A landscape with many valleys, sampled at points; each row gives a point and its height.
From any point a ball takes the steepest step (drop divided by distance) to one of its 2 nearest points. It stops when none of these is lower. Distance is the straight distance between rows; heights are no part of it.
tav h=264: 158	140	127	161	128	131	127	104	133	121	125	89	117	116	126	94	146	131	140	131	145	137	101	144	133	130	166	187	157	107	129	114	129	120	152	129	109	145	145	123	149	128	144	128	109	160	105	108	116	168	142	154	179
Gavat h=310: 150	116	91	159	123	123	136	163	130	125	152	125	117	115	143	156	116	151	114	120	106	157	143	103	118	148	93	125	143	155	127	150	116	136	131	161	150	107	110	155	144	117	107	164	143	143	112	131	135	121	148	93	135
beris h=215: 119	150	87	90	139	142	87	111	120	138	105	157	135	161	127	120	146	136	106	139	131	135	124	135	133	139	130	154	133	129	117	157	137	112	136	135	114	148	125	124	120	131	130	134	108	136	136	118	98	120	110	147	114
raro h=167: 140	124	94	118	138	124	82	118	143	112	157	150	118	124	111	137	99	130	107	136	113	150	139	126	126	134	122	111	125	150	101	178	106	123	106	133	127	145	118	119	136	150	108	147	159	118	150	104	97	119	131	98	103
Gav h=271: 160	119	126	144	125	111	133	162	140	120	144	134	105	121	142	161	121	143	117	131	108	156	137	112	133	166	90	115	119	144	157	127	99	138	94	155	151	136	109	137	159	127	90	149	147	133	101	114	158	110	141	106	134
did h=269: 99	155	104	151	129	110	96	117	138	129	141	148	132	131	135	120	149	105	94	110	133	124	167	115	159	149	122	171	124	115	129	159	148	117	185	149	97	140	153	114	110	124	134	130	130	145	180	139	114	157	140	129	145
zozus h=355: 131	147	137	115	112	143	118	130	131	144	141	119	134	126	99	113	132	105	151	123	140	148	128	157	135	93	161	133	110	136	129	98	131	150	163	113	117	136	133	114	107	116	115	132	78	113	117	125	101	110	129	149	108
nif h=464: 83	118	136	125	126	112	125	109	145	146	144	150	114	144	137	118	142	124	145	156	118	120	134	123	116	111	123	121	114	111	105	173	125	131	105	121	132	116	87	106	123	158	124	172	133	116	137	108	149	119	145	109	103
letev h=487: 135	90	138	137	129	111	159	137	119	106	138	138	145	115	142	152	95	117	133	127	108	115	142	105	120	134	120	73	152	127	103	137	110	123	121	156	123	105	139	133	115	144	106	134	142	112	127	150	153	138	125	80	120
Bebez h=522: 88	143	143	151	140	122	163	134	155	122	98	145	99	162	163	115	140	121	161	108	132	114	130	123	114	114	146	156	132	108	154	103	129	141	112	126	99	126	132	138	129	89	114	135	110	136	118	153	146	115	117	188	159
Vuzif h=303: 135	131	107	133	145	140	116	127	91	141	126	152	140	108	133	116	120	113	119	102	97	105	133	144	123	131	91	168	126	103	170	115	147	94	179	143	102	135	153	133	124	106	124	120	99	125	135	148	116	126	132	121	149
Tagip h=672: 126	154	142	118	113	164	90	124	141	100	110	92	122	143	119	132	116	114	114	112	146	156	109	144	130	132	173	162	139	117	150	130	125	168	117	137	112	152	172	113	132	130	105	89	104	140	126	131	91	109	127	173	99
zafeb h=265: 93	121	150	115	141	106	121	135	133	138	136	173	136	140	139	132	139	102	126	128	118	152	164	103	142	113	135	117	105	126	127	145	124	156	134	132	93	125	135	123	88	150	100	171	141	127	163	118	141	131	149	102	107
Zuran h=610: 162	119	127	131	142	159	122	132	109	132	101	170	138	142	134	125	123	132	118	111	128	128	117	122	142	120	151	157	141	109	134	133	136	124	107	118	112	105	124	127	110	118	134	102	107	120	108	90	99	139	128	160	145
puni h=333: 158	151	133	116	130	135	128	106	91	91	116	111	136	116	124	170	114	121	144	132	99	133	145	129	135	115	124	87	101	125	132	104	85	125	168	123	159	167	150	137	97	117	127	142	98	90	130	131	126	97	118	104	117
Sedob h=234: 96	135	139	124	133	108	98	140	137	124	153	155	144	127	112	116	136	99	122	125	126	142	158	110	155	129	147	122	135	126	102	160	131	145	167	120	81	120	152	122	94	145	126	148	157	122	178	135	130	170	138	96	121
vako h=370: 127	144	149	119	111	115	112	127	109	135	148	107	115	113	89	135	148	129	135	125	143	128	144	166	146	129	143	131	89	106	150	100	123	130	131	114	138	160	119	114	131	125	186	116	139	107	109	100	134	106	153	136	112
soru h=339: 114	129	138	138	133	147	151	142	117	109	95	140	128	150	156	148	126	143	116	130	127	137	151	111	132	128	135	100	124	126	99	126	116	146	94	135	111	112	95	144	131	92	114	121	123	122	131	155	149	110	107	132	134
Pipuf h=706: 174	138	116	116	128	186	104	120	86	98	120	137	134	115	112	152	105	121	94	114	140	136	132	148	151	122	163	124	136	132	114	137	122	150	148	114	131	131	136	131	108	120	138	107	108	80	126	118	103	106	120	146	110
Kulo h=499: 102	137	153	142	120	118	139	126	146	108	125	158	99	162	149	122	141	126	144	128	138	103	140	120	130	114	158	127	136	132	100	134	112	144	105	97	138	101	124	131	126	132	124	149	113	96	137	102	143	120	127	167	145
gele h=483: 103	117	145	122	129	134	137	127	130	125	117	173	106	151	168	124	145	122	127	153	118	113	124	117	130	112	133	122	114	121	109	161	120	139	71	110	137	104	99	128	135	138	120	137	136	105	146	87	140	111	126	136	108
poz h=266: 123	121	126	127	133	107	130	121	161	127	145	152	137	135	118	109	141	149	149	142	123	124	128	108	139	149	128	134	148	114	128	148	117	102	131	131	143	105	120	163	142	163	143	183	112	151	65	107	150	120	173	149	160
gapad h=513: 97	139	138	146	109	121	129	135	142	109	124	150	91	166	151	116	147	127	133	125	142	102	129	112	132	129	133	138	155	110	118	117	110	136	119	113	100	120	131	126	136	109	114	138	93	114	147	154	129	125	103	159	144
zeri h=388: 141	149	119	93	123	168	119	128	133	130	122	109	129	139	113	136	117	112	110	136	133	157	129	156	120	140	135	113	108	164	141	100	115	170	122	125	95	162	157	116	124	103	80	132	105	141	134	175	119	106	89	143	104
zoze h=401: 136	117	110	106	145	122	115	145	89	141	129	155	160	103	118	168	130	149	122	154	94	129	134	132	121	155	108	135	137	109	101	151	124	96	157	140	177	127	112	129	115	144	138	118	133	133	94	118	125	131	139	80	119
bimi h=162: 138	134	82	154	131	141	166	120	136	134	112	121	125	135	145	119	158	187	121	99	107	130	98	123	123	141	113	145	155	155	134	135	143	103	134	138	160	88	117	148	144	96	147	153	137	156	128	147	124	121	133	144	156
ges h=236: 112	122	147	141	131	137	146	135	132	139	121	144	135	126	161	132	126	131	117	102	124	106	120	110	112	106	123	110	156	131	136	123	153	108	112	124	159	103	108	110	133	136	117	147	151	132	120	116	164	114	149	122	117
bogez h=412: 149	111	108	142	127	127	158	156	151	112	131	125	123	125	117	157	114	134	147	153	148	126	113	98	95	102	92	99	145	159	116	146	99	141	58	150	138	110	100	161	149	103	118	117	155	132	141	131	169	105	116	118	117
tozo h=373: 117	85	138	140	131	115	146	96	156	144	140	103	136	110	126	106	102	123	131	138	139	114	111	106	141	137	108	119	116	123	119	162	159	111	80	121	157	119	101	93	130	171	143	123	176	130	148	91	144	148	136	134	120
Deki h=308: 117	135	144	114	121	113	127	139	102	132	121	123	136	115	127	132	134	115	138	119	123	110	137	144	119	111	128	112	118	112	136	96	128	122	143	127	139	144	134	124	118	133	128	99	119	123	146	150	114	133	112	98	113
Livan h=229: 155	129	125	126	136	125	119	105	119	136	122	128	117	138	125	111	152	159	152	120	130	115	78	146	115	128	140	179	135	110	152	98	136	85	130	126	149	143	141	127	150	136	145	114	123	166	107	95	108	154	137	145	181
vepes h=228: 132	128	148	131	136	141	171	99	159	124	122	96	112	146	122	100	159	143	164	131	148	131	88	152	128	95	153	164	118	137	147	87	129	130	89	116	145	140	120	136	149	99	124	126	136	136	100	107	146	123	125	151	152
fut h=245: 96	145	105	125	136	119	110	125	140	139	109	161	136	163	151	117	154	129	109	113	133	131	145	110	140	134	131	153	147	144	111	158	142	128	143	124	104	120	134	116	117	132	125	149	138	144	148	133	108	148	119	137	139
zur h=195: 131	124	128	114	136	127	136	117	125	135	114	121	125	142	124	101	165	137	150	137	135	133	99	140	127	108	151	157	121	112	148	106	134	113	105	116	151	131	119	133	131	120	137	112	119	145	111	113	102	131	120	128	142
kiz h=258: 149	125	120	133	137	146	153	154	133	142	133	107	143	117	135	120	116	155	129	92	114	134	118	136	99	125	122	133	127	134	136	96	144	118	151	137	89	132	160	128	115	104	117	116	118	137	115	188	96	150	114	100	148
Semaf h=389: 149	154	173	142	108	148	140	125	98	114	96	73	127	96	129	153	120	118	119	106	119	164	121	147	115	131	151	125	106	93	171	89	107	170	152	132	94	159	182	120	105	96	128	102	86	111	135	148	129	125	133	135	104
Nos h=166: 132	114	142	114	124	91	129	131	127	108	146	160	141	111	142	150	127	129	136	111	110	139	148	121	155	157	131	113	137	99	140	155	117	106	129	163	157	121	129	129	143	178	119	138	116	141	86	114	135	126	163	86	119
naf h=621: 170	142	131	111	122	145	103	132	109	122	94	133	129	132	125	145	129	137	105	121	131	146	103	143	167	156	150	156	120	99	148	124	123	123	118	114	132	140	123	125	126	124	159	67	118	125	111	79	100	133	122	172	135
kel h=696: 135	141	141	102	119	157	114	102	88	107	116	119	136	134	115	146	112	109	113	139	140	130	120	143	142	96	159	114	118	115	113	133	115	161	134	125	110	139	152	124	102	118	115	103	88	80	154	122	107	113	110	137	87
tela h=137: 110	129	104	105	139	126	64	138	125	126	148	121	133	109	106	109	114	113	112	161	118	113	149	133	143	139	118	131	110	135	123	182	147	112	188	120	119	158	149	151	132	136	141	170	124	112	160	131	118	97	133	114	128
fos h=194: 149	109	111	109	118	139	130	154	154	123	147	97	145	136	81	106	123	138	156	141	125	131	119	129	134	108	104	110	103	148	132	107	124	112	127	147	126	138	124	144	138	120	131	121	123	133	115	155	119	114	114	90	132
Dav h=284: 115	138	168	139	117	116	149	122	134	160	111	108	120	139	127	106	154	128	134	156	148	122	109	146	128	129	133	117	115	125	126	122	130	139	93	94	170	114	77	119	137	131	155	113	153	133	119	101	162	128	135	147	117
kiso h=289: 135	140	125	143	123	120	123	98	117	133	139	113	113	109	102	89	166	106	151	158	147	111	116	157	121	111	153	166	141	95	129	121	138	113	161	117	120	149	138	121	128	146	172	137	110	152	120	92	122	167	136	136	165
bero h=257: 117	147	147	114	132	133	165	107	168	150	107	112	119	142	137	99	176	128	154	159	142	127	96	159	132	111	129	157	103	144	146	109	130	111	112	99	172	131	86	130	126	113	149	153	136	140	105	107	173	99	134	154	136
sozi h=336: 113	130	143	106	125	92	98	144	107	151	148	109	136	108	105	122	135	116	132	144	121	117	144	148	121	130	110	125	125	116	132	125	135	103	152	126	149	148	123	120	137	150	155	110	137	147	126	124	120	134	139	101	125
tikub h=360: 87	157	164	127	119	129	142	152	139	120	99	136	115	151	156	150	145	112	130	153	144	155	150	134	137	132	156	95	89	130	108	130	111	175	105	110	134	128	109	129	125	98	97	112	132	138	151	148	148	123	102	149	122
Vilo h=110: 138	105	154	91	125	111	149	144	119	120	138	162	154	125	136	136	120	124	148	116	112	120	128	127	136	128	123	114	116	109	166	100	117	99	119	154	137	124	133	126	137	156	123	120	116	129	88	125	138	113	147	93	114
Ribe h=533: 97	114	128	116	132	114	133	121	84	113	113	131	132	141	166	191	118	123	112	131	119	113	143	107	95	134	119	94	128	134	75	131	133	133	130	142	92	125	127	127	106	138	98	159	149	109	144	157	134	157	94	79	123
tid h=312: 101	147	132	144	120	99	110	130	125	139	144	144	126	113	106	97	164	107	131	140	139	96	131	142	120	100	143	154	166	116	105	135	121	121	166	112	121	110	136	125	118	148	163	132	109	140	122	118	115	176	139	132	145
kuni h=240: 138	118	107	123	134	118	92	129	142	135	165	126	139	125	106	114	116	140	124	133	113	137	139	127	141	155	124	132	130	133	105	185	122	112	138	122	151	135	122	129	132	174	140	140	163	145	116	101	102	144	153	112	127
vapin h=296: 104	109	150	108	147	109	147	133	172	135	142	155	140	129	133	106	131	106	141	139	119	144	147	127	157	119	144	108	121	140	130	145	110	146	125	126	111	103	147	133	113	156	106	167	134	139	102	117	140	125	147	112	120
lurub h=437: 104	124	117	136	117	111	120	85	132	138	127	142	108	157	136	113	147	149	143	145	124	102	109	98	120	134	117	127	125	100	116	178	136	106	86	115	149	128	97	103	130	183	141	160	146	110	149	93	136	140	143	135	134
gozam h=653: 122	161	139	138	120	102	110	137	149	127	122	126	127	129	100	125	138	110	118	107	165	124	145	129	118	128	142	160	148	129	147	97	149	155	137	112	95	147	155	114	119	148	163	91	132	131	122	116	115	156	130	165	141
ras h=177: 154	88	89	125	143	134	163	120	151	145	131	135	150	118	124	140	118	164	131	113	127	130	93	94	129	161	86	143	131	158	122	149	151	94	85	171	162	96	101	110	144	141	129	149	147	148	126	112	138	130	133	135	117
ret h=322: 177	121	138	171	120	147	134	127	127	113	153	82	117	104	123	98	105	124	138	96	128	142	122	143	134	120	152	148	120	114	149	99	117	132	144	131	70	155	158	128	130	110	115	118	110	111	107	137	110	138	129	117	148
vozu h=211: 132	114	158	131	142	102	124	146	154	138	161	122	115	122	114	126	115	129	133	148	114	157	133	132	125	148	115	100	115	147	133	143	100	150	87	126	137	137	108	127	152	157	95	139	170	137	103	107	144	123	146	110	111
loz h=261: 151	140	133	170	138	150	152	145	123	133	114	118	118	122	138	105	127	140	114	91	127	135	112	147	127	137	161	139	169	132	126	110	116	139	139	122	103	94	139	135	122	89	134	107	121	143	97	150	103	157	124	148	157
dida h=287: 119	120	157	107	114	126	151	141	130	166	129	126	134	121	138	122	121	114	131	150	118	130	135	119	121	111	112	83	81	152	120	86	125	135	151	111	126	131	122	140	113	108	92	163	122	133	138	160	169	123	123	120	102
vokod h=364: 158	146	164	128	104	137	133	115	95	95	118	85	129	103	114	154	107	124	127	120	121	130	139	142	152	126	139	109	100	101	152	80	89	145	151	116	126	167	148	131	118	100	128	102	94	95	121	143	127	109	119	107	126
mev h=381: 87	141	153	120	130	106	121	135	120	125	119	131	111	133	143	143	138	115	127	152	137	146	143	133	121	133	149	96	118	122	102	146	119	177	112	106	129	135	114	116	118	130	114	107	150	129	176	129	126	140	107	113	98
lon h=362: 131	146	116	153	130	152	148	147	139	96	99	142	119	135	149	184	130	143	112	132	133	152	149	104	111	116	129	102	111	143	87	153	113	158	70	150	123	101	89	158	138	93	110	151	144	127	135	117	150	92	113	132	127
fepe h=201: 102	117	119	145	138	116	162	141	142	140	127	124	144	121	152	130	138	158	130	84	120	96	120	118	112	129	116	124	164	145	128	133	157	102	132	141	161	94	138	125	141	127	126	145	150	154	115	149	136	142	137	125	142
Lakab h=403: 94	145	177	146	112	91	117	130	119	150	146	133	99	119	109	131	140	107	143	136	145	137	150	151	121	122	151	93	112	117	126	129	119	177	137	97	142	133	119	120	128	143	141	109	164	118	153	113	130	136	130	127	102
gedu h=684: 137	135	155	111	120	167	109	116	112	104	96	104	128	133	134	156	113	105	124	145	131	158	109	146	123	126	153	142	122	105	141	127	106	172	119	140	107	139	165	125	127	105	103	58	90	119	136	136	105	107	97	141	108
zuv h=719: 163	121	112	112	142	144	103	120	84	120	140	123	136	121	91	144	91	115	104	142	134	120	138	145	136	129	128	101	143	161	103	135	110	136	162	121	134	137	130	137	126	128	132	127	134	80	127	137	120	108	108	113	114
Repa h=662: 118	147	130	132	113	124	97	110	146	118	122	113	108	148	122	127	139	101	125	115	158	137	130	135	121	116	167	171	133	114	160	114	143	153	132	130	88	161	179	116	120	142	143	92	104	121	144	109	96	116	133	162	120
Big h=406: 151	139	159	145	113	119	146	145	98	130	98	118	130	99	129	149	127	101	116	98	123	137	140	126	120	116	143	110	100	99	164	78	117	160	159	118	90	160	184	123	88	109	132	106	119	129	152	139	111	153	126	135	111
Seg h=325: 96	111	136	149	123	102	143	119	139	139	123	126	124	127	137	112	133	101	122	134	159	91	130	115	127	119	121	125	147	139	129	120	163	140	100	100	108	113	146	109	123	150	151	100	153	122	172	117	151	160	127	157	138
Tifum h=323: 121	125	100	131	127	121	122	133	104	148	124	135	147	104	140	109	146	125	117	131	109	101	130	122	135	150	90	165	129	107	137	131	161	84	168	147	145	114	129	132	135	124	135	128	119	159	130	134	124	148	133	118	146
Vikim h=346: 117	98	126	118	148	118	139	118	147	145	129	117	132	135	119	86	121	118	145	137	140	108	105	122	130	128	116	115	129	146	129	131	142	117	87	113	130	123	123	119	141	141	134	101	165	134	140	124	125	148	110	134	126
kug h=394: 118	161	172	131	111	101	104	147	105	129	137	130	114	106	111	157	132	113	128	125	130	143	177	142	143	138	142	109	92	119	143	107	119	152	161	108	136	143	117	114	111	128	151	129	129	123	141	106	138	108	152	133	105
sal h=733: 158	134	109	112	126	136	92	136	131	133	163	120	132	127	59	132	102	145	133	143	137	141	131	149	126	128	124	114	125	155	117	136	113	127	140	105	150	142	109	140	136	138	148	133	127	93	100	131	113	85	135	138	98
sem h=116: 140	126	89	142	144	137	161	103	134	147	103	119	143	125	138	130	146	179	125	116	139	132	90	116	128	149	128	125	135	157	110	149	155	102	101	136	181	94	99	120	132	128	135	143	151	149	142	112	124	145	131	150	142
tus h=509: 140	115	109	141	123	134	148	117	103	101	122	137	131	125	159	176	97	140	120	119	96	133	152	100	107	129	101	82	121	143	101	125	107	136	126	146	133	134	134	139	108	131	103	140	140	102	141	139	129	139	106	82	130
fufe h=326: 129	142	132	85	126	135	92	128	161	157	149	116	144	119	86	118	133	128	142	133	134	149	132	161	134	106	152	152	100	131	137	113	122	132	168	114	120	158	126	135	108	129	154	132	115	123	83	114	88	112	153	150	100
tak h=309: 114	145	158	131	102	164	155	128	124	119	108	107	118	138	148	113	146	124	131	117	157	126	107	149	114	104	164	121	140	125	143	104	153	179	121	111	142	115	153	109	131	116	117	78	117	127	138	129	126	137	103	162	122
keta h=293: 133	155	119	119	154	125	92	115	99	97	115	107	113	111	141	155	113	107	120	128	117	125	150	145	149	137	136	117	123	131	151	135	100	124	178	118	163	169	154	126	122	128	139	126	116	99	138	137	110	99	125	107	120
rab h=191: 97	113	142	118	125	101	93	131	144	125	175	129	122	118	102	94	135	100	142	166	117	129	162	130	148	130	119	126	120	122	116	166	133	129	163	112	112	141	137	131	120	154	137	162	144	123	160	107	134	127	149	104	132
ratib h=387: 139	115	97	149	137	142	151	133	151	107	112	131	114	119	131	185	113	164	108	133	133	132	117	81	105	114	94	117	136	134	120	172	131	148	53	168	145	94	84	148	145	103	112	141	156	143	128	104	165	106	131	131	126
sak h=567: 120	121	109	131	135	137	119	131	98	140	127	154	132	148	148	148	105	135	92	106	118	115	147	109	108	152	93	122	145	149	107	132	154	119	117	135	99	123	113	119	143	125	107	144	131	113	144	140	136	121	112	124	130
buka h=285: 128	130	144	150	129	134	145	138	123	141	114	109	138	130	145	110	145	120	141	111	144	132	103	142	95	105	171	156	158	113	128	115	144	156	132	117	105	115	157	124	127	112	113	97	109	138	127	146	97	155	111	144	131
gani h=263: 121	112	164	138	127	129	157	155	128	146	134	134	132	120	148	118	127	107	134	121	123	111	127	135	113	100	118	92	134	152	136	88	128	128	131	107	145	104	125	134	129	114	103	145	137	129	118	155	168	128	127	118	118
Sifi h=179: 114	146	81	102	146	137	75	117	127	128	127	139	140	127	117	124	128	120	99	128	128	109	143	129	150	142	114	160	115	125	152	169	155	96	178	138	123	168	147	129	127	129	147	146	118	121	140	138	103	101	141	153	127
Vabo h=598: 134	106	123	111	143	130	139	126	85	141	94	158	149	134	150	133	120	128	111	120	127	109	128	110	140	145	125	134	130	126	112	148	144	120	94	130	142	95	109	119	123	131	145	97	138	126	144	92	129	147	130	145	124
berub h=225: 128	114	119	136	128	94	137	135	148	114	148	165	127	138	128	139	139	144	141	142	120	132	119	106	124	142	135	119	160	119	130	176	110	117	117	153	157	98	108	144	151	160	119	169	117	141	88	107	143	105	166	116	121
nul h=383: 146	106	87	125	126	124	116	144	111	117	141	130	160	109	116	169	101	153	123	108	101	127	140	111	138	162	75	131	122	128	114	151	136	90	158	169	157	133	122	133	132	143	132	129	138	119	116	132	119	123	133	89	129
meki h=466: 127	102	107	127	111	125	141	133	121	102	133	143	136	147	140	140	117	130	146	126	122	100	129	98	106	108	98	102	148	115	93	139	124	102	141	169	126	100	109	144	126	131	124	159	110	105	131	160	154	117	122	75	122
Neri h=227: 144	87	120	127	136	125	148	131	134	134	127	130	148	106	140	145	100	151	125	98	118	127	120	102	148	162	86	134	109	138	136	112	139	95	92	156	149	122	119	105	146	133	136	106	142	128	135	132	134	132	119	128	127
viv h=341: 120	126	107	143	143	117	137	109	131	150	105	127	129	119	143	92	162	140	133	153	121	103	112	127	147	142	119	154	145	124	129	145	148	96	158	130	145	105	139	147	139	130	149	161	119	160	137	121	128	155	142	152	185
Kar h=307: 123	131	164	138	108	121	150	117	131	148	109	117	118	115	142	119	142	109	112	131	164	106	117	132	120	120	126	127	129	126	145	98	177	137	99	95	150	108	110	105	133	135	170	82	164	127	151	93	164	146	138	154	122
Des h=230: 161	132	106	138	107	154	141	147	134	114	140	112	134	136	116	120	117	158	129	102	133	146	125	127	132	125	118	120	133	149	133	97	127	137	114	132	117	118	130	139	134	108	129	115	123	123	123	158	120	119	117	115	145
Febap h=349: 139	131	160	161	102	134	138	130	126	128	143	109	128	109	123	117	121	99	155	114	154	132	138	132	131	96	167	130	111	105	133	90	117	159	142	115	79	145	144	113	117	104	101	134	83	107	115	142	122	136	129	142	131
Nev h=584: 119	112	130	108	148	137	122	128	97	131	112	147	143	121	138	162	106	128	93	125	125	135	141	118	121	138	125	107	121	151	96	154	156	145	87	129	112	113	105	118	122	139	113	113	155	112	151	95	123	130	115	120	109
doma h=294: 172	118	115	162	119	146	138	109	148	109	157	62	115	130	119	89	131	146	142	121	141	155	111	145	138	140	152	168	135	117	136	97	132	141	124	138	94	154	146	127	161	108	135	121	119	131	103	122	122	139	128	138	169
fatu h=318: 128	115	138	133	137	120	108	136	143	131	157	162	122	128	124	94	129	109	138	149	128	119	130	126	143	107	142	146	163	126	99	130	95	118	164	118	118	86	129	151	119	127	127	162	107	126	97	122	116	146	147	139	136
rige h=631: 164	141	124	101	139	128	91	109	106	136	113	121	115	138	86	123	123	128	129	143	142	138	98	149	136	137	153	160	129	95	157	125	124	110	117	112	120	172	133	124	136	143	173	88	122	129	114	93	96	122	138	169	129
Fozud h=407: 112	109	133	146	146	111	143	88	159	127	130	123	114	132	136	120	116	148	128	148	115	116	105	89	131	139	118	119	128	120	124	201	123	126	60	136	148	108	104	111	150	165	111	155	164	123	145	86	142	133	146	141	129
rakom h=347: 119	129	133	129	120	167	155	127	126	124	116	108	119	145	149	121	107	125	120	139	132	133	110	129	113	129	119	109	123	116	146	90	146	153	96	120	95	139	142	123	138	101	100	88	108	121	147	195	152	127	90	148	135
Moni h=643: 137	154	145	114	129	102	87	113	134	147	133	124	125	135	91	118	127	135	121	114	143	130	135	148	142	146	136	149	138	136	144	119	121	130	124	110	114	150	134	113	127	161	191	87	162	143	101	95	115	149	147	180	136
sobit h=288: 106	122	148	141	133	106	141	146	142	143	128	141	119	117	145	106	142	110	130	119	123	123	161	132	138	132	127	125	135	140	152	103	134	148	134	113	124	118	147	134	118	136	116	147	144	143	121	130	140	140	138	132	141
bugam h=448: 145	110	86	142	113	146	149	129	103	103	128	138	133	143	119	129	127	164	143	116	135	113	109	99	103	95	107	134	164	124	109	136	130	98	126	153	141	93	106	152	124	104	155	132	114	129	132	164	132	129	116	100	145
Betav h=280: 137	134	126	134	138	135	135	134	103	136	132	96	147	99	135	126	114	126	121	116	110	121	129	149	116	139	114	130	145	119	124	107	134	115	165	142	113	131	140	116	123	101	132	79	110	133	136	177	110	161	103	88	135
Zasis h=332: 144	121	115	125	131	161	173	128	147	121	115	118	119	139	145	120	104	135	128	139	123	131	104	129	104	120	98	91	111	141	137	100	122	119	99	131	112	128	122	146	135	92	93	117	123	127	149	190	165	115	93	96	125
Raf h=432: 140	102	86	140	125	136	163	137	153	119	133	111	129	128	129	132	124	161	147	108	142	121	90	101	94	95	90	117	161	158	130	139	124	107	94	153	143	98	114	157	141	95	144	135	157	153	148	163	152	122	117	110	125
vugin h=146: 128	119	126	114	126	113	123	149	169	135	157	138	120	145	100	108	120	123	159	149	126	139	137	135	125	126	103	112	110	160	122	116	103	120	101	130	129	134	111	145	142	136	108	147	125	135	97	135	139	100	129	125	127
famek h=241: 128	158	110	113	142	119	86	125	114	106	127	133	113	130	143	163	121	130	111	124	109	146	147	139	121	137	126	107	112	150	112	149	114	127	147	126	147	160	129	126	129	135	98	149	135	116	145	127	100	96	112	104	101
Nava h=291: 117	137	130	110	131	133	84	124	174	146	172	128	141	125	85	95	119	133	128	144	118	152	140	144	153	130	137	134	117	140	109	148	109	136	158	103	118	136	115	139	111	159	159	144	155	144	94	118	94	123	152	134	113
num h=365: 109	146	131	116	120	144	143	134	151	132	135	114	119	152	126	112	138	122	147	149	147	140	125	146	106	124	138	115	114	153	126	88	121	151	117	115	121	139	135	124	138	105	86	124	97	141	136	191	130	120	96	141	123
Zup h=345: 150	142	86	135	116	127	101	150	134	113	143	116	123	123	138	145	120	159	101	111	111	161	151	123	149	160	100	137	135	149	120	125	127	110	167	139	151	141	116	145	142	121	123	142	138	144	112	151	111	114	139	103	126
Pab h=368: 134	129	111	93	146	121	97	139	81	153	123	118	139	103	109	149	135	140	110	149	116	124	119	157	120	152	119	136	133	127	134	140	141	100	167	113	181	148	123	130	128	126	151	92	137	117	131	124	123	118	123	114	112
muzed h=313: 128	120	126	116	113	149	159	130	131	122	127	148	126	146	124	146	104	123	141	149	133	128	122	106	103	109	111	86	93	165	105	94	104	127	110	133	111	125	111	144	121	92	88	152	107	104	142	177	166	111	102	119	116
kivu h=295: 132	95	132	140	142	116	146	125	149	126	140	149	138	140	112	98	132	121	145	140	117	102	127	116	141	124	134	141	176	124	128	135	115	108	130	138	119	86	139	159	131	127	138	157	101	141	87	130	142	117	147	140	158
Seme h=286: 121	143	107	154	137	123	107	123	113	122	124	129	110	112	150	129	113	99	100	110	109	132	169	129	143	149	112	146	124	102	158	135	127	119	187	148	78	154	158	123	108	111	130	119	107	131	161	160	113	149	131	125	141
Birun h=361: 118	133	112	132	122	121	145	95	138	145	107	95	143	108	134	102	165	143	149	128	142	92	100	117	134	132	114	168	129	106	146	103	178	78	152	141	147	135	125	111	140	145	169	146	129	161	130	118	150	160	138	142	182
Pitap h=552: 95	109	108	127	141	118	138	135	115	140	124	142	137	134	171	171	97	127	104	99	121	104	127	99	102	142	86	108	133	140	107	142	163	118	134	152	102	116	132	106	139	142	90	154	163	132	140	161	142	156	114	104	123
Paba h=329: 113	145	147	120	94	170	138	126	121	116	108	114	125	145	160	123	135	117	103	127	154	111	119	148	118	124	141	122	125	137	139	112	179	146	105	105	170	117	115	101	141	133	131	94	129	126	161	100	141	116	111	158	107
momuf h=158: 136	108	128	97	137	122	119	128	133	138	140	156	140	140	109	103	129	116	153	132	114	122	115	134	139	109	137	150	122	109	145	128	109	101	115	134	127	124	133	135	131	145	133	114	121	139	86	108	97	131	143	112	121

Where does a ball stop that starts at each point below?
kug -> vugin
viv -> tela
zoze -> vugin
kel -> soru
Zuran -> soru

Call two points neighbours if one is among the 2 nearest of the other. Go from one point of each pair to the other, from neighbour to neighbour, staying as low as possible. Name the highest point that can't be avoided.
gani, tela -> vapin
vugin, soru -> Lakab
tav, raro -> zozus
